A landscape with many valleys, sampled at points; each row gives a point and its height.
A ball rolls from a point to whichever of its 2 nearest points has the largest drop for the distance, and stops where none of them is lower. Distance is the straight distance between rows; heights are no part of it.
(588): [  5   4   8  22  -5  24   3 -22  -5   3   8 -12   1   2  11   4   5   7
   6  27   2]  (h 1.81)
(868): [-18   8  11  18   0 -18  -1   2  -6  -2   7 -12  -8   3   1  29   4  10
  -6  -7 -10]  (h 4.80)
(773): [  8  12  -7   7  -1  31   6 -13   2   9   7  -6  13   9  13  16   8   0
   4  14  16]  (h 0.80)
(737): [ -4  -6 -16 -11 -10 -29   6   8  -1 -19   6  11   9  -6  -4 -14  -1  -9
 -15 -21  -4]  (h 6.03)
(303): [  5   3 -15 -10  -3   0  12  -3   2   0  -4  13  23   2   8 -25  -2 -24
  -4 -11  10]  (h 5.85)
(516): [ 13  -8 -32  -3 -16 -11   5  17  -1 -15   6  19  16   2  11   5  17 -22
   4 -38  -5]  (h 5.10)
(386): [ -6  -3  -3  17  15  28   0  -9  -2   2  16 -15 -12   4   2  -7  -4  19
  -4  41  14]  (h 2.94)
(96): [  0 -22  23  31   2   2   1 -12 -25  -2  -5 -17  -5 -14   4   7   6  17
   5  36 -25]  (h 1.45)
(724): [ -3 -11  -4 -31   3 -21   3  22   0 -24   0   5  -4  -6 -16 -11  -8  -8
 -19 -27   1]  (h 5.74)
(360): [  7 -13   4 -29   0  -1   3  23   9 -17   6   1  17  -4 -14 -12 -13 -13
 -19 -20  16]  (h 5.32)
(277): [  9 -26   5  26  -6   6   0 -11 -17   5  -3 -11 -20  -1   5 -21  -7  17
  11  33  -6]  (h 2.69)
(514): [ -7  -1   1   3  -2 -20  -7  -5   7   3   1   7   2   1  -3  -3  -5  11
  -6 -16   0]  (h 0.69)
(537): [  9  -4   0  13   0  13   0 -27   1  20  -6  -1   7  -2  13 -31  -5  -4
   5  19  -2]  (h 3.55)
(292): [-11 -11  18  21   7 -10 -16 -18  -5  -3 -13  -1 -32   5   3   4  21  23
   7  -1 -24]  (h 4.04)
(123): [ -6  -3  15   1  11 -11  -1  -3  -2   2 -22   5 -20   7 -13  -8   3  13
  10 -19  -6]  (h 5.01)
(821): [  6  -1  20 -22   2   8  -8  15  14  -1 -12  -5  -6 -15 -13  -2  -8   9
  -5 -31  18]  (h 4.38)
(872): [-15  -9  13   2  18  -5   6  19  -8   7  -2  -6 -20   5 -20  -2 -13  18
   0   0   7]  (h 5.54)
(505): [  3  -4   2 -17  19  24   0   2  15  -2  -1 -12   9   7 -12 -19 -16  -5
 -10   5  31]  (h 6.67)
(188): [ 14   1  -9 -28  -5  -3  -9  25  13 -13 -12   6  15  -9   3   1  -4 -14
   0 -38  10]  (h 3.46)
(628): [ -8  13   2 -17  -1   4   8  23  -1   4  20  -4   2   8  -8  11 -10   1
  -2   9   3]  (h 5.00)
(734): [ -2   0  -3   3  -9 -16  -7 -11   6  10  -2  20  13 -12   8 -13   5  -5
  -9 -24  -4]  (h 1.80)
(720): [ -3   6  12  10   1 -20 -13 -22   2   7 -15   8 -11  -3  13  -1  19  -6
  11 -16 -37]  (h 4.26)
(664): [  6  12  -6   7 -12  -5  -7 -13   5  17  -2   9  18 -14  19  -8   2 -18
   3  -7 -12]  (h 2.51)
(99): [  1   9   3  22  -3   9   7 -29   1   3  -2  -8  18 -12  19   0   6 -28
  -3  21 -14]  (h 3.18)
(122): [ 13   9 -13   7  -6   5  -8 -10  16  10   2   2  25  -2  17  -3  -3 -17
   3   3   1]  (h 2.93)
(264): [  8 -17   6  17   0  12   3 -17 -10  14  -9   2 -11  -9   1 -36  -6   9
  11  30  -5]  (h 3.14)
(602): [-11 -10  17  23   3 -16   3 -17 -15   1 -11   2 -18   1  -3   9   7  13
   1   4 -21]  (h 4.34)
(491): [-10 -14   8  13   5   7   5   5 -13   9  15 -12 -28  -2 -15   4 -12  22
   3  29   4]  (h 2.18)
(7): [ -3   4 -14 -11  23  15  -2  -7  14  -2   6 -14   5  21  -8 -11  -7  -8
 -15  18  24]  (h 6.50)
(663): [ 16  -2  -2  -9  -2  -1 -13   4  10  13   1  12  14   5   8  10   3  -2
   7 -18   5]  (h 2.14)
(713): [ -5 -17   5  20  14  15   6  -8 -21   6   5 -13 -17   0  -5   8 -11  16
  -2  47   4]  (h 2.79)
(113): [ 4 -2  7 -6  0  0 -8  2  9 14  5  3 11  4 -3 -2 -8  9 -1 -7 15]  (h 1.33)
(656): [  9  -3   8 -14   1  28   5   0   6   2  -1 -12 -14   3 -11 -14 -12   8
  10  26  18]  (h 1.84)
(797): [ -2  18  12   9 -13  -4   8  -4   4   6 -12  10   2  -9   3  -1   7   1
  17   1 -16]  (h 3.16)
(106): [ -9 -29  14  36   8  -5  -1   6 -19   1  -7 -13 -20 -13   1  16   3  25
   4  31 -22]  (h 0.83)
(213): [  9  -5 -36  -7 -17  -2   2  24   4 -14  11   7  14   4   8  13   3 -20
   0 -20   7]  (h 4.79)
(762): [-10  -5   8  -6  15  -5  10  15  -4   3   5  -6  -2  15 -22  -6 -17  -1
 -11  -7  15]  (h 5.88)
(269): [  9   5 -15 -15 -13 -24 -15   1  -1  -5  10   4   9  -2  11  19  -4 -10
  -7  -9  -5]  (h 3.25)
(848): [  5  12 -10 -10   3  28   8   3  10   4  13   1  15  14  -1  11   2  -5
   3   7  21]  (h 1.75)
(272): [ 15   6 -31 -16   8  18   4   5   8  -7   1   2  27  19   7  -6   4 -25
  -5  -1  20]  (h 1.69)
(125): [ -6  14  -2   5  -2 -20 -15 -14   1   0 -11  14   2  -8  25   4  28 -18
  -1 -25 -38]  (h 3.95)
(107): [  7   2  12  16 -13   8   3 -19  -1   7  -1   0   6  -3  11  11   8   2
   8  12 -10]  (h 2.48)
(319): [-10  14  -6   7  -5 -19   7  -4  -9  -9   4   5  11  -5   5  12   0  -6
  -6   6 -11]  (h 4.08)
(422): [ -9  13  -1 -18   1 -14   0  20  -1  -5  11   1   0   5  -6  17  -2   5
  -7 -13  -5]  (h 4.55)
(715): [ 19  -3   3 -11  -3  27   0 -10  16   9  -6  -7  -1   5  -2 -15  -7  -1
  16  12  16]  (h 1.12)
(104): [ -3 -12  16  16  -2  -3 -16  -9 -13   2   1 -10 -34   6   2   3  14  37
   9  -7  -8]  (h 3.76)
(28): [  6   9 -20  -1 -11 -16 -18  14  12  -3  -6  18   8  -9  17  11  22 -15
   4 -33 -18]  (h 3.24)
(871): [ -6   6  -5  22   7  30   1 -26   5  -2   8 -13   1   4   8 -10  10   7
  -1  37   4]  (h 2.42)
(463): [-15 -12  21   1  22  -5   3  16  -6   3 -17   8 -20   6 -21 -10   1  23
   4 -13   0]  (h 5.27)
(708): [  3  11 -14   7 -10 -10  -6   1   2   2  -6  26  15 -14  23   7  23 -30
   4 -23 -30]  (h 3.62)
(341): [ -3  12 -11   3  20  16   9 -13  -4 -11   8 -12  15  14   4   7   5 -12
 -11  37   1]  (h 1.88)
(597): [-21  -2  13   6   1 -13 -18   0   8   1  -1   3 -33 -10 -11   4   4  24
  -2  -8  -8]  (h 5.35)
(156): [  3   4 -12  -9  -6   1   6  -5  11  -5  -4  -2   9   5  -6  -9 -13 -19
  -4   1  17]  (h 5.60)
(541): [ -6  21  -1 -10  -3 -21   0  -2  -3  -3 -17  15  -3  -6   6  -1  13   2
   8 -15 -17]  (h 3.72)
(433): [  6 -22  23   0  -1  12  -2  11  -3   4  -8  -8 -27  -2 -13 -25 -13  29
  15   3   4]  (h 3.03)
(899): [  8  10   4 -23  -6   2  -8  16  21   0 -18   4   8 -14  -1  -6  -3  -2
  10 -29   9]  (h 3.92)
(411): [ 16   2 -15 -27  -1   2  -8  29   0  -5   6  -3  13  -3  -1  12  -7 -14
  -8 -27  20]  (h 3.99)
(434): [ -3 -15  17  11  -3   0  -8   1  -6   3 -11  -4 -38  -2  -7 -14   1  38
  13  -4   0]  (h 3.45)
(576): [ -7  12   4  16 -11 -14   2  -8  -1  -7  -1  -5   7  -2   9  24  11 -10
  -3 -10 -16]  (h 4.43)
(492): [-14   5   6 -10   8  19   8  16   4  10  26  -9 -10   9 -14   6  -7  -1
  -3  19  16]  (h 5.39)
(334): [ -8   9   6   2  12  10   9   3  -3   2  15 -21 -10   9  -8  12 -13   2
   0  40   3]  (h 5.76)
(397): [ 12   0 -15 -17  -5 -19 -19  11   9  -5   0  10   7   5   7  16  10  -8
  -2 -30  -7]  (h 2.78)
(788): [  7   4 -11  12 -12   2   1 -21   3  -7   2   6  19 -14  15  19  11 -38
  -8   8  -9]  (h 3.69)
(142): [  4  -9 -17 -10  -8 -11  10   7   2 -11   0  17  24  -3  -1 -29  -1 -18
 -14 -25   0]  (h 6.07)
(852): [-23  13   3   4  -1 -12 -14   1   5  -3   3  -6 -19  -2  -2  18  12  19
  -3 -22  -2]  (h 5.11)
(472): [-12 -20  11  13  13  -7   0  12 -19   8   1  -3 -31  -4  -9  13  -5  29
  10  29 -11]  (h 1.51)
(416): [  1  -5  17 -21   2   3   3  11  10 -12 -10   0   6 -13 -19 -14 -13  -5
 -12 -22  17]  (h 4.83)
(552): [-5 -4  8 11  1  1 12 -9 -5  7 -2 -7 -4 10 -8 -4 -9  8  6 13  4]  (h 5.02)
(717): [ -1  13  -1  -9 -10   3  16  -3   7   3  -7  21  10  -9   0   0   6 -15
  11  -1  -4]  (h 3.74)
(234): [ -5   6  -7   9   7  -2  13  -8   7   2  -7  -4   9   6  -6 -17 -13 -10
  -1  17   6]  (h 5.33)
(701): [  2  -2  15   4   0  -9   3 -10 -18   6 -10   3 -18   4  -8   2  -3  11
   5   0  -2]  (h 4.69)
(327): [  8 -21  18  23  -3  -2  -6 -13  -9   8   3  -2 -10  -2   5  -4  -3  25
  10  24 -19]  (h 2.15)
(293): [  3   7  -1  16 -16   0  -1 -10   7  -7   1  -3  19  -6  10  34  12 -24
   1   0 -13]  (h 4.07)
(190): [ -1   5  -9 -15  12   5   9   8  -8  -3  17 -16   7  21 -11  -6 -12 -12
 -15  -2  28]  (h 6.25)
(368): [  8  11 -19  -6 -13 -17   8   1  -5 -10   4   5  20   1   9   9  -1 -18
  -6   6  -6]  (h 3.68)
(540): [  7  16 -27 -10   9  21   5  -2   5  -8  15  -5  14  22   4  11   7 -19
 -10  18  14]  (h 0.76)
(221): [  8   2 -24 -24 -10  -1   2  24 -10 -10  21   2   9   3   5  22  -3 -13
  -7 -21  12]  (h 4.42)
(523): [  6 -14  16  -7   5  21   1  10 -11   9   2 -17 -21   0 -12 -17 -19  22
   9  17  18]  (h 2.50)
(424): [ -7  14   1 -30   4 -15  -3  13  -1  -9  -9   7  -5  -3  -5   3   4  14
   1 -21  -4]  (h 4.14)
(886): [ -8  10   3 -12  -4  -3  16   1  -3  -3  -5  22   6  -7 -13  -7   0   1
   0  -6   5]  (h 4.28)

For each start below, name the point where the ball stops.
(602) -> (715)
(724) -> (188)
(537) -> (106)
(293) -> (588)

Call two points neighbours if one is among the 2 nearest of the other. Go from one point of each pair to the other, from neighbour to neighbour, staying as low as possible. Name the highest point that can't be avoided.
(540), (397) -> (720)
(188), (588) -> (516)
(106), (773) -> (386)
(773), (701) -> (234)
(540), (773) -> (848)
